Points on a hilly landscape, in no order, each with its height.
A climber steps from a point to the highest of its 2 nearest points, and stops where none of them is higher. Distance is the straight distance between rows; heights are no part of it.
peki height 0.59: [121,108,148,158,112,128,117,122,129,109,139,127,94,121,141,122,105,140,131,139,159,141,125,136,132,142,132,132,116,112,149,168,127,104,150,133,161,140,153,151,115,142,95,107,112,122,162,117,153,92,103,95]
Bakor height 4.33: [126,138,125,116,110,101,115,150,137,101,110,140,110,168,135,102,134,110,133,142,131,121,129,152,139,133,143,150,125,139,141,151,119,111,123,125,118,131,127,119,158,123,134,141,140,133,112,137,114,114,133,162]
popag height 1.41: [105,111,156,122,86,115,140,120,120,134,149,140,113,128,131,136,96,146,85,118,136,130,114,131,112,108,128,146,118,101,148,142,125,137,126,108,131,137,130,121,138,134,122,113,98,127,146,136,143,114,112,75]
Sal height 3.11: [149,138,93,107,139,138,132,143,117,103,128,116,176,100,176,120,111,111,154,172,116,104,132,130,137,144,119,150,138,121,108,139,148,119,125,166,114,143,122,140,118,111,101,138,130,143,129,117,152,153,139,160]
Vasik height 4.68: [112,110,146,168,132,142,114,135,129,133,125,121,136,118,141,110,122,141,144,178,160,128,141,124,133,144,133,128,125,142,128,129,152,126,155,164,154,129,133,150,115,137,131,134,115,141,121,118,131,118,124,126]
selo height 4.81: [115,125,141,116,113,133,134,143,116,148,129,135,150,134,142,145,127,135,98,153,108,119,137,127,120,117,143,147,124,122,112,114,136,147,123,149,105,118,104,124,131,127,124,126,102,137,106,134,138,146,134,117]
dinu height 2.07: [142,133,127,141,155,127,112,136,125,157,98,121,140,133,114,143,171,136,105,127,130,133,139,126,130,136,125,128,124,162,132,111,112,150,133,122,143,117,122,140,119,145,150,126,129,134,113,134,119,117,121,146]
dem height 4.32: [128,122,137,166,111,137,124,133,109,126,99,119,131,127,151,93,114,136,93,157,136,119,146,111,106,141,125,142,125,143,150,123,148,173,127,124,117,145,100,112,109,117,152,120,122,113,139,131,138,130,89,93]
buti height 1.69: [132,132,139,98,144,119,137,106,138,143,143,151,111,136,74,128,118,121,130,41,119,135,96,132,109,117,114,116,132,128,133,115,88,124,102,68,115,107,149,109,152,131,144,128,149,108,138,128,114,148,134,122]
vuf height 3.23: [118,132,111,98,158,120,136,133,95,122,147,135,170,136,133,128,119,121,114,167,118,103,148,87,105,141,115,149,150,127,119,142,125,113,140,125,94,155,118,126,105,127,159,128,133,128,134,132,151,155,118,128]
Mirul height 4.24: [112,121,147,158,106,124,117,109,142,120,121,114,103,112,120,132,124,145,157,152,154,120,142,126,134,129,149,95,115,120,126,104,154,116,147,161,163,127,136,144,127,125,124,123,131,133,139,116,113,94,138,104]
piri height 1.14: [127,120,131,93,113,125,142,119,165,151,106,145,118,126,118,103,123,118,139,110,134,136,112,167,132,105,145,129,135,123,108,128,114,103,115,133,135,135,137,127,163,124,121,144,112,106,101,162,99,145,155,139]
mif height 1.16: [122,108,164,141,98,124,135,134,123,141,106,131,110,134,149,129,117,142,92,106,135,127,125,160,128,136,153,122,129,106,138,124,132,151,139,115,151,135,135,127,141,143,118,95,104,115,145,143,136,101,121,70]
Pove height 3.45: [132,143,109,86,125,140,143,126,127,136,122,122,172,108,163,113,112,103,140,137,101,107,115,147,118,133,117,130,137,125,115,140,140,128,111,146,116,136,114,112,132,108,132,140,123,130,135,137,145,166,158,146]
Suna height 4.71: [117,143,130,139,146,145,129,135,153,126,131,142,103,166,110,105,131,114,145,107,134,154,97,143,121,109,104,149,133,166,127,137,113,103,136,118,116,140,140,113,139,112,155,151,146,121,117,121,93,139,124,181]
Rozen height 3.73: [132,115,126,146,141,130,138,132,103,134,128,131,139,103,146,142,149,154,98,141,129,121,159,99,142,133,140,127,147,103,130,103,134,154,151,131,135,139,130,153,111,169,125,94,104,132,131,146,143,122,104,71]
fusip height 1.66: [137,137,115,107,140,139,139,106,123,143,157,127,120,98,106,168,137,119,133,129,129,157,123,114,128,95,122,114,148,93,95,103,101,109,138,152,121,127,147,133,99,136,110,127,118,125,111,121,123,137,129,114]
Bati height 6.05: [134,130,125,148,167,128,115,140,111,104,144,133,136,141,132,100,131,119,129,173,149,126,142,114,123,161,99,147,135,156,146,176,123,99,147,117,115,156,135,142,108,146,144,135,141,129,135,125,149,144,100,157]
digum height 4.80: [115,135,145,131,159,143,114,134,120,136,155,132,124,142,116,123,129,131,119,117,143,140,103,156,121,137,79,135,127,162,151,185,111,109,128,86,148,141,145,125,120,144,135,139,126,139,131,132,143,133,127,162]
zipi height 5.44: [136,116,134,140,94,115,139,125,119,100,110,108,134,104,157,109,104,137,120,157,132,112,143,130,126,131,143,127,142,101,123,122,160,153,127,152,125,153,101,125,124,114,100,101,119,119,146,128,141,99,113,76]
Miki height 2.86: [116,131,138,138,136,125,115,124,132,123,150,121,108,109,89,176,130,144,150,82,134,140,106,124,129,125,104,105,119,126,141,124,111,118,124,115,160,110,160,133,133,129,119,119,146,149,148,100,118,93,141,138]
kod height 1.39: [129,135,146,132,130,143,118,145,128,161,113,117,150,153,142,158,113,131,97,95,114,138,97,135,95,120,94,155,103,157,134,142,116,145,126,106,134,119,128,119,125,100,150,126,119,129,151,124,133,124,120,130]
bez height 3.86: [123,138,157,129,125,125,137,98,154,158,106,132,103,144,90,131,148,138,130,95,130,136,118,136,122,100,142,114,109,160,101,84,133,151,106,126,106,81,110,115,154,100,129,147,131,92,86,122,81,138,144,129]
dapad height 1.26: [145,121,139,121,113,123,120,125,127,125,116,113,116,120,147,144,135,134,122,110,115,128,120,159,133,147,146,112,117,97,133,126,121,140,128,123,150,122,129,132,137,134,102,107,123,130,150,136,144,103,141,96]
maka height 0.89: [132,127,116,132,111,134,130,137,152,117,124,128,109,140,116,149,123,120,156,102,115,153,110,107,130,105,136,130,120,130,123,104,122,120,126,140,111,111,136,125,137,97,133,139,146,133,136,110,104,118,135,134]
der height 5.02: [111,107,153,144,93,112,121,152,113,106,111,105,143,126,157,110,98,140,123,178,138,99,153,133,116,152,145,147,120,125,127,140,158,152,129,162,122,128,101,116,126,117,101,113,124,142,144,108,156,101,115,98]
nal height 1.37: [111,132,140,151,78,105,129,137,138,118,118,126,114,138,143,107,112,142,134,171,157,111,142,156,145,116,151,134,119,136,129,127,168,134,110,158,133,125,114,116,161,102,109,131,128,133,94,116,111,106,143,159]
kibub height 3.42: [135,125,117,124,130,139,121,161,105,100,141,107,152,104,174,130,119,119,136,161,115,114,132,128,134,158,125,158,118,114,122,167,140,125,134,150,119,125,122,139,119,140,74,127,113,153,151,117,175,140,120,128]
Git height 3.79: [119,143,126,126,156,128,146,131,146,138,143,144,115,135,82,125,140,123,152,88,123,151,99,124,135,97,97,125,146,160,115,120,106,110,112,115,110,112,141,113,141,121,140,153,146,129,104,115,98,158,132,171]
dop height 3.62: [121,123,130,103,107,95,129,109,116,102,151,150,111,123,116,113,122,126,134,135,130,105,138,131,140,142,155,121,136,93,154,150,124,98,121,105,129,146,139,132,144,164,117,118,132,133,139,147,148,136,138,116]
sedol height 4.00: [124,117,135,131,133,115,145,123,126,157,120,140,142,81,116,148,163,155,117,123,131,116,141,118,147,120,141,111,139,105,123,86,135,148,136,131,153,130,136,154,138,175,124,113,103,137,122,152,124,130,131,106]
Fupeg height 0.38: [124,128,116,156,99,115,117,149,135,103,128,129,102,127,149,116,117,134,144,122,138,132,112,139,148,124,134,145,116,122,165,171,127,109,127,127,160,127,152,131,139,130,99,134,128,135,149,120,130,104,117,140]
miro height 1.06: [121,115,128,75,134,134,144,100,139,147,146,143,131,139,94,131,98,110,125,62,121,140,103,122,88,115,122,114,128,113,126,122,100,102,132,90,123,137,147,109,133,121,167,131,133,115,152,134,118,137,148,117]
taka height 5.19: [147,142,126,188,118,125,112,149,138,143,124,123,118,121,137,133,166,156,126,129,143,136,126,147,161,109,126,143,115,161,144,126,137,152,120,134,151,83,132,127,137,134,107,141,138,141,97,116,110,137,125,180]
vofo height 1.90: [140,150,131,124,157,124,116,116,134,137,104,121,134,156,113,117,161,126,122,150,129,121,149,145,132,144,126,101,126,161,115,108,139,152,125,125,123,110,100,119,126,119,154,135,145,122,92,132,115,121,138,162]
kele height 3.70: [134,114,130,126,124,135,121,158,111,115,139,121,126,128,160,124,119,115,114,140,115,118,132,139,131,164,130,151,110,105,140,181,123,120,133,106,129,132,129,128,124,158,87,124,104,136,160,136,175,141,106,113]
vut height 2.29: [138,139,100,186,145,146,115,152,137,130,137,114,143,97,130,151,136,149,146,95,132,143,106,104,143,108,84,146,120,159,154,142,128,139,124,128,165,102,154,134,117,119,124,140,145,141,141,105,113,123,112,167]
Furak height 1.80: [145,134,146,147,143,143,110,131,126,160,107,129,122,151,114,154,136,140,93,97,126,156,108,136,112,113,112,148,116,148,129,119,90,154,122,105,135,115,133,127,118,117,136,113,116,115,123,131,115,117,107,117]
gase height 2.15: [133,127,129,100,133,121,129,119,133,147,150,138,116,100,106,163,133,127,127,81,123,139,107,129,132,124,122,122,125,99,141,136,93,113,124,97,147,119,159,132,127,164,110,120,122,139,152,133,138,131,136,123]
zito height 4.38: [110,142,125,96,134,150,149,125,136,147,142,138,139,131,133,112,106,101,138,111,111,140,93,148,115,115,100,133,137,139,120,153,122,101,116,123,113,139,135,104,132,116,145,155,122,118,126,136,125,184,143,160]
bepa height 3.94: [166,134,80,100,138,93,135,127,119,101,126,119,128,116,119,162,156,116,128,114,114,122,134,102,147,124,135,135,148,101,124,122,103,111,127,130,119,129,132,151,123,139,110,123,140,135,137,136,122,107,130,135]
Zaf height 3.34: [126,134,129,108,102,116,136,100,144,121,133,139,98,110,98,124,136,123,154,99,107,121,130,123,135,118,165,95,131,98,124,98,127,122,106,115,116,115,133,123,151,133,120,136,141,117,134,145,115,157,145,96]
Riveb height 1.94: [143,126,106,179,144,135,124,127,130,132,135,128,131,95,131,133,131,143,132,127,144,146,116,97,139,117,92,141,133,137,158,142,121,128,132,127,161,135,148,158,107,135,130,135,126,130,140,116,127,118,97,139]
kago height 0.56: [112,133,115,112,128,137,142,150,141,113,131,131,133,157,124,125,114,100,165,110,104,133,117,107,123,119,130,125,130,146,119,109,140,109,119,137,89,126,127,113,142,107,154,148,156,144,130,104,111,146,142,152]
luvud height 2.76: [131,144,104,118,147,114,125,145,112,86,146,113,155,127,146,121,116,113,170,161,129,102,140,135,155,149,113,124,147,137,113,146,154,113,114,153,109,125,120,125,129,110,108,142,152,158,110,104,144,128,152,174]
kufo height 2.91: [129,144,100,152,144,121,144,152,143,132,147,129,141,106,113,140,140,137,161,85,125,133,104,113,152,86,91,131,139,157,138,132,127,119,112,128,145,104,150,120,136,119,123,159,154,141,122,105,101,140,138,189]
Lasa height 4.78: [123,156,136,144,135,123,145,99,146,157,136,119,127,105,98,152,149,143,143,121,130,128,122,122,137,89,114,97,115,152,105,88,158,156,102,141,121,84,106,123,140,105,113,148,130,122,84,112,100,138,143,149]
sivu height 3.47: [146,123,95,119,145,107,122,130,125,109,141,126,112,152,97,183,154,118,127,108,130,160,126,100,141,114,117,146,139,126,120,126,87,98,138,127,119,126,145,150,107,137,119,116,148,137,125,107,112,91,114,152]
sep height 1.53: [147,126,112,97,156,103,145,93,146,155,107,144,144,113,105,100,146,134,122,136,137,104,154,142,136,128,136,86,154,108,103,107,134,129,123,118,154,151,113,135,132,143,159,127,124,97,101,170,106,125,142,133]
zami height 1.49: [137,106,121,96,119,118,148,93,151,147,122,147,115,116,100,137,119,139,120,96,142,144,127,113,112,93,140,113,140,94,116,96,101,110,133,119,137,152,145,134,126,130,141,111,120,100,132,151,94,108,130,93]
sizat height 4.92: [133,135,129,135,105,118,115,160,133,115,110,134,101,191,129,124,135,109,111,114,121,147,114,130,125,130,144,174,105,151,140,134,108,128,132,112,101,114,130,118,144,116,141,136,145,132,129,115,116,125,110,157]
Baped height 2.01: [135,115,108,113,106,125,146,133,146,128,141,136,114,104,143,131,110,119,140,137,140,147,117,134,147,110,136,140,140,94,119,144,116,91,131,151,144,151,157,146,141,137,97,130,104,125,123,143,124,125,128,131]
Kesi height 6.19: [118,110,129,116,131,133,134,118,101,129,147,122,164,103,143,113,112,140,98,138,122,102,147,106,105,149,128,132,133,107,149,149,133,142,129,100,120,145,113,119,112,153,139,111,115,130,160,151,170,148,117,73]
daba height 1.31: [140,133,113,116,145,158,131,140,138,139,137,127,125,124,112,170,142,104,142,90,96,166,108,105,121,113,117,139,124,119,100,105,92,121,136,133,109,109,149,128,108,125,116,132,129,135,135,110,124,150,119,132]
Muzu height 3.06: [120,112,128,141,129,151,115,146,124,126,133,112,142,113,143,176,134,135,116,122,117,141,127,87,125,137,122,149,102,126,134,121,124,139,151,145,139,108,143,148,107,140,118,116,107,159,159,106,148,108,109,85]
Bul height 0.23: [130,139,105,137,137,150,129,159,130,98,124,107,149,142,153,141,122,108,153,106,90,132,111,100,118,133,107,140,118,157,138,122,143,137,125,131,96,112,122,120,123,103,143,137,158,154,163,92,136,146,127,145]
varad height 1.25: [129,137,116,129,121,81,139,118,114,119,111,116,148,119,126,125,137,146,123,161,142,80,147,107,144,135,145,117,138,128,137,112,168,152,109,132,136,128,102,145,140,127,131,124,135,139,126,141,130,99,133,125]
Difo height 1.52: [135,131,119,118,98,119,151,108,139,124,121,141,131,91,144,99,108,126,143,152,125,111,141,142,150,120,152,112,153,86,109,112,154,129,106,148,135,147,122,133,143,127,110,124,110,108,112,161,126,149,142,106]
Zuk height 2.47: [129,131,129,119,157,139,117,116,108,123,151,127,128,115,109,136,148,137,130,135,122,126,150,99,126,145,130,97,133,118,138,125,118,128,131,108,113,128,128,134,105,149,139,129,139,139,131,136,147,141,129,105]
kap height 2.95: [124,113,113,128,144,136,122,142,144,141,136,138,124,149,106,162,135,124,129,120,136,166,112,108,129,108,109,162,120,139,117,138,95,90,157,138,143,136,159,144,108,129,136,128,125,136,125,107,108,98,112,163]
bur height 1.74: [142,123,126,100,149,109,129,101,144,150,126,147,121,111,91,133,150,137,128,104,139,137,127,143,132,119,129,108,142,113,124,117,97,113,132,115,158,143,142,136,132,151,139,126,132,115,122,147,109,110,140,138]
Vora height 1.54: [137,138,126,144,97,114,127,127,139,109,123,118,131,133,154,127,126,147,141,177,141,99,152,155,148,122,144,127,111,135,117,112,180,155,105,164,102,101,91,112,144,97,93,123,144,142,91,100,126,115,150,171]
Dadaf height 4.67: [124,139,134,168,108,97,144,136,137,150,106,131,130,100,132,132,151,161,116,119,141,116,119,140,156,104,134,135,127,142,145,115,147,160,105,135,159,100,125,137,160,137,111,135,118,130,108,134,106,127,135,147]
Nive height 3.66: [117,129,156,170,119,144,95,118,137,119,122,109,92,122,105,158,126,143,153,104,145,134,126,115,122,144,138,103,96,138,144,100,134,135,138,131,159,100,147,125,125,114,132,115,148,139,153,97,110,85,130,110]
nefu height 2.43: [139,117,96,118,132,130,136,136,152,138,144,151,109,117,120,143,126,117,135,108,136,162,105,123,142,100,112,159,132,115,124,155,88,81,142,131,148,143,167,151,124,149,104,132,112,124,129,123,119,120,109,158]
namis height 1.70: [113,114,133,111,84,115,151,120,142,133,137,145,116,110,125,140,101,136,122,121,137,137,117,117,130,96,143,134,130,93,131,122,126,109,129,134,138,145,145,136,145,136,119,118,104,128,137,142,120,119,132,89]
Para height 2.22: [135,152,113,109,168,134,132,115,105,133,153,119,147,106,105,147,157,121,138,134,109,125,142,114,137,127,112,97,149,126,110,111,130,139,115,123,108,117,119,129,110,142,124,139,140,144,104,132,142,158,140,142]
vufe height 0.48: [135,135,103,64,157,119,157,102,126,145,142,121,157,113,97,142,123,102,140,87,127,133,114,119,104,124,104,85,155,120,111,119,111,109,124,115,123,138,134,107,118,120,154,131,143,131,138,126,127,123,156,136]
befa height 1.58: [117,117,117,103,119,116,130,146,109,86,162,132,106,165,121,142,102,104,125,90,117,136,115,103,121,136,121,142,123,111,151,162,110,97,132,95,99,129,146,133,126,134,121,124,145,146,166,103,157,116,110,119]
Sagop height 3.82: [106,129,143,136,133,134,128,123,129,156,94,142,160,138,153,87,126,133,110,171,134,98,142,162,126,153,123,129,131,159,118,131,160,144,120,149,136,144,103,124,141,125,160,137,107,104,100,144,124,151,143,162]
gis height 0.78: [122,119,141,145,132,141,109,112,132,113,150,137,83,148,108,116,120,137,131,142,171,158,122,132,120,130,127,134,124,132,147,147,110,96,152,122,141,154,146,139,109,131,126,122,132,115,133,115,120,91,110,126]
lole height 4.31: [117,109,146,141,140,127,132,129,126,161,115,133,151,111,132,133,143,149,126,160,148,117,147,135,145,132,141,106,143,124,106,92,149,140,151,162,161,140,126,156,129,154,135,119,101,136,101,138,120,114,141,120]
zeka height 5.93: [142,150,129,185,139,145,117,124,157,150,115,120,117,115,118,129,159,145,153,113,136,134,124,136,143,110,117,112,108,175,132,97,147,162,107,125,135,72,121,115,130,109,129,142,149,130,96,106,101,141,133,180]
Mab height 2.25: [139,131,123,159,153,143,103,134,122,124,124,116,118,133,110,144,170,134,139,160,130,137,156,94,134,147,141,116,121,140,125,102,129,142,147,128,120,112,126,141,98,143,142,123,141,142,117,119,130,127,114,124]
fidi height 3.44: [125,115,125,131,136,150,126,134,129,121,122,110,148,96,147,149,139,140,133,149,117,123,142,99,131,138,143,122,121,109,112,94,143,146,155,162,136,120,128,150,113,141,116,117,111,149,153,122,141,118,130,76]
mevan height 1.93: [134,149,105,106,128,126,149,108,129,131,158,125,139,79,115,150,126,122,155,151,130,123,130,113,143,107,125,102,148,98,98,94,141,125,119,160,130,128,132,137,117,122,109,143,125,143,109,126,125,142,146,129]
zure height 2.24: [127,125,101,136,157,140,120,162,144,120,143,115,137,155,130,162,131,111,146,108,127,166,103,131,137,128,86,155,124,157,115,171,108,88,154,138,146,120,158,128,112,119,122,135,144,145,133,88,118,105,127,187]
gamu height 4.20: [98,122,159,131,137,152,113,118,132,146,93,127,138,149,141,81,120,121,127,140,140,108,127,158,105,159,130,117,111,174,139,142,150,129,141,133,149,140,117,117,141,123,173,145,120,111,133,136,115,131,148,151]
pumu height 5.17: [121,114,140,110,117,146,118,127,114,123,144,130,135,142,135,112,111,111,108,99,93,118,134,124,103,146,140,123,108,106,148,148,117,137,133,78,112,126,125,113,124,144,146,128,131,127,164,145,164,164,115,87]
dusov height 0.97: [100,122,159,154,96,134,118,117,123,113,133,130,82,160,114,103,103,136,122,154,173,137,130,131,108,126,151,145,112,141,146,130,134,122,146,129,129,146,129,114,128,112,138,129,132,125,125,115,113,92,110,117]
nidad height 5.42: [94,99,146,128,118,138,133,110,109,144,122,141,152,133,139,78,107,136,101,147,127,97,155,130,103,158,151,123,130,121,137,137,150,144,130,113,133,154,107,112,126,145,166,112,103,109,136,157,143,152,130,87]
Luga height 0.29: [106,136,121,96,135,125,138,125,116,95,144,134,143,150,113,107,105,106,149,135,101,104,144,106,119,142,139,103,143,128,122,116,152,124,111,120,84,136,108,111,131,110,159,140,159,134,130,124,136,154,146,126]
pom height 5.85: [117,133,132,98,162,143,140,117,135,161,153,150,139,126,106,126,129,114,130,98,126,142,92,151,114,119,86,134,141,145,131,159,98,90,132,98,143,147,154,120,124,153,146,148,121,129,132,138,128,156,134,168]
Buva height 4.50: [132,122,122,109,110,104,140,159,105,124,113,145,146,139,155,139,132,132,94,156,112,102,153,126,144,134,163,166,142,101,106,113,132,142,123,145,104,135,114,136,142,144,107,107,104,134,107,149,137,140,127,123]
Tese height 3.71: [110,127,146,140,106,129,120,110,130,128,119,149,91,128,102,109,140,132,132,128,128,118,152,112,129,125,174,106,121,116,147,93,133,134,128,117,129,129,131,128,134,148,148,127,132,117,130,141,114,140,115,93]
san height 1.73: [138,138,148,124,123,120,111,126,120,125,117,117,127,159,138,121,141,129,117,159,124,116,143,170,128,146,134,114,119,144,118,132,145,155,112,138,104,113,90,106,137,107,114,124,138,127,96,121,138,117,148,156]
zov height 3.17: [119,134,164,141,111,144,143,92,140,161,112,128,114,119,126,137,124,143,118,115,126,126,128,135,119,97,146,104,110,130,106,81,157,164,114,147,118,102,97,115,145,106,127,129,102,96,101,136,99,135,143,89]
reso height 1.51: [141,136,146,118,128,135,116,107,125,127,132,113,107,141,124,139,131,127,132,130,122,137,129,161,122,133,132,95,123,118,110,126,126,135,123,131,119,125,110,113,126,101,112,123,135,118,114,127,127,109,154,113]
Baz height 2.55: [129,122,108,132,152,164,116,142,113,113,151,102,140,132,139,177,117,114,117,112,112,163,115,83,111,142,92,149,114,136,123,148,103,127,148,127,109,114,140,138,89,121,121,118,128,145,160,95,155,121,99,101]
kiber height 5.07: [139,121,144,168,143,171,102,149,134,140,115,111,131,121,164,115,139,128,139,152,130,137,131,149,133,160,121,128,109,151,135,146,140,135,146,143,149,120,129,139,112,136,114,134,114,136,133,118,145,134,119,138]
zumi height 1.71: [141,138,117,163,130,120,143,115,122,134,142,140,128,91,124,118,130,146,124,154,144,130,125,117,149,105,106,131,151,118,134,128,134,139,116,134,135,144,121,149,118,134,119,140,114,124,106,141,125,149,109,133]
begep height 3.54: [115,130,134,109,160,126,122,118,109,132,124,128,178,125,139,101,114,129,124,179,129,93,156,132,109,166,116,118,142,136,108,145,147,129,124,132,120,156,100,120,113,120,157,130,129,111,117,143,148,152,142,136]
timut height 3.98: [119,125,135,112,104,106,111,125,137,113,106,145,102,151,128,81,130,116,139,133,142,112,140,161,139,148,168,121,124,122,147,143,126,109,128,118,150,145,135,126,163,143,138,131,130,122,133,150,124,107,144,129]
pupu height 5.73: [119,127,153,137,134,160,104,137,138,136,117,131,100,183,123,122,137,122,124,127,128,151,120,150,111,139,138,140,105,160,124,124,119,127,151,124,117,121,126,110,122,114,150,134,134,122,115,118,110,130,132,149]
rofug height 3.99: [129,130,128,163,99,133,120,129,125,112,103,136,109,136,137,91,125,122,126,150,126,121,149,104,133,137,168,138,124,126,154,113,141,143,133,130,127,135,122,130,125,131,140,122,132,125,144,130,130,131,96,103]
Tegi height 2.10: [147,132,97,108,151,136,125,144,87,82,161,102,127,147,139,155,122,103,112,108,110,146,133,98,117,155,100,141,134,118,128,162,100,119,140,109,81,130,130,124,96,129,108,112,151,134,155,102,170,128,99,114]
bovo height 1.36: [148,127,110,73,102,109,152,119,142,134,107,133,135,118,144,114,118,114,128,127,126,126,133,164,135,114,150,117,152,95,95,114,121,123,100,142,116,141,121,117,151,112,110,121,116,101,99,169,115,142,156,115]
Lepe height 3.36: [123,107,133,117,111,84,132,117,105,93,142,138,125,114,137,117,113,141,124,163,152,95,158,119,137,153,162,129,145,88,143,147,134,100,135,128,137,154,135,151,132,162,106,93,125,128,148,143,157,109,125,90]
dod height 4.25: [162,135,95,102,152,106,134,138,105,122,112,133,153,128,142,138,157,121,111,145,107,108,150,122,150,133,142,145,151,115,112,123,110,126,135,136,120,138,122,148,122,150,120,117,119,130,116,151,132,131,130,138]
Ruvet height 5.49: [119,141,145,151,164,137,109,141,112,130,138,115,143,143,125,110,143,130,127,149,142,128,132,143,126,157,90,119,131,180,145,167,132,124,129,117,129,127,124,126,121,132,148,145,144,145,111,122,147,139,132,171]
lisu height 2.38: [124,142,146,114,136,134,126,116,130,120,125,131,112,158,105,113,124,107,135,59,99,133,110,139,110,132,125,96,119,142,135,115,121,147,106,82,102,106,119,100,155,108,158,138,155,113,137,122,121,151,140,123]
Geviz height 5.95: [134,115,138,139,99,143,126,130,119,111,135,121,113,127,151,133,107,129,105,140,111,137,146,118,112,122,143,137,120,87,115,116,131,149,144,148,106,139,114,119,111,110,106,106,110,116,139,125,140,121,100,62]
vasor height 4.79: [109,125,162,145,125,142,120,112,113,145,110,126,127,138,130,101,117,143,98,135,143,118,136,141,105,146,128,114,117,149,147,135,142,161,125,112,135,139,105,112,122,121,153,127,118,112,127,141,133,123,126,102]
mure height 4.23: [131,124,133,122,103,140,106,154,125,101,123,116,120,152,161,105,103,93,132,106,95,121,116,151,115,154,135,143,93,116,150,171,125,127,123,95,119,126,123,106,136,125,112,132,134,129,175,130,164,143,111,116]
vuma height 4.63: [161,136,119,168,124,153,117,152,140,144,106,114,140,115,178,127,141,139,129,133,119,138,114,167,145,115,106,150,109,151,139,136,140,156,118,152,138,104,117,125,124,112,97,127,122,129,120,115,129,139,126,163]
Zin height 1.65: [142,135,122,153,110,129,151,113,148,135,113,128,134,93,148,105,121,139,147,154,132,119,131,135,155,102,129,119,142,118,114,96,168,149,108,157,136,128,106,141,129,112,110,136,113,115,103,138,113,144,126,129]
Subo height 2.84: [125,125,120,106,159,142,127,131,119,139,134,131,148,145,121,136,131,117,117,119,113,134,126,99,99,132,109,128,133,135,134,132,106,118,144,110,109,148,130,126,110,129,170,130,136,121,147,134,134,145,120,122]
vepo height 1.38: [151,139,104,112,141,83,145,110,130,125,98,129,147,130,121,106,133,130,112,144,139,104,135,120,131,126,128,121,150,129,137,125,138,138,113,116,133,151,103,134,133,119,159,126,136,108,126,160,116,106,122,132]
tofug height 2.97: [149,144,123,101,115,114,128,115,140,112,114,140,105,140,119,97,138,109,143,87,97,127,121,147,136,124,151,114,134,113,124,119,113,132,97,104,96,111,116,110,154,114,123,139,150,101,122,148,121,161,139,113]
Deduz height 5.31: [120,107,133,106,113,133,137,136,121,149,129,139,138,146,139,143,123,134,88,127,110,135,143,114,105,106,155,138,131,101,101,100,113,142,146,132,107,131,118,128,125,124,144,117,105,114,119,146,124,139,119,74]
Lig height 2.35: [139,127,106,114,157,108,117,147,119,101,137,110,149,149,130,143,137,110,146,148,135,132,125,131,139,144,100,132,142,144,114,166,121,97,142,148,121,129,132,135,116,117,126,133,152,147,124,107,134,102,141,170]
bena height 1.18: [95,120,163,161,81,124,132,130,134,134,118,121,102,145,134,109,100,151,118,143,176,126,119,159,122,113,145,140,112,150,142,137,151,134,134,143,164,134,131,113,150,111,123,129,115,124,118,119,106,82,137,129]

Call two points neighbours if one is among the 2 nearest of the other. Go from one point of each pair to the other, from neighbour to neighbour, staying as high as possible. Name the lowest point that can't be avoided.
Kesi and Geviz => dem
Bati and pom => digum
zeka and pupu => Zin
zeka and kiber => vuma

Where does a climber stop that starts at each point below?
lisu => Kesi
bovo => pupu
Tegi => kiber
sivu => Geviz
Luga => Kesi
kod => Kesi
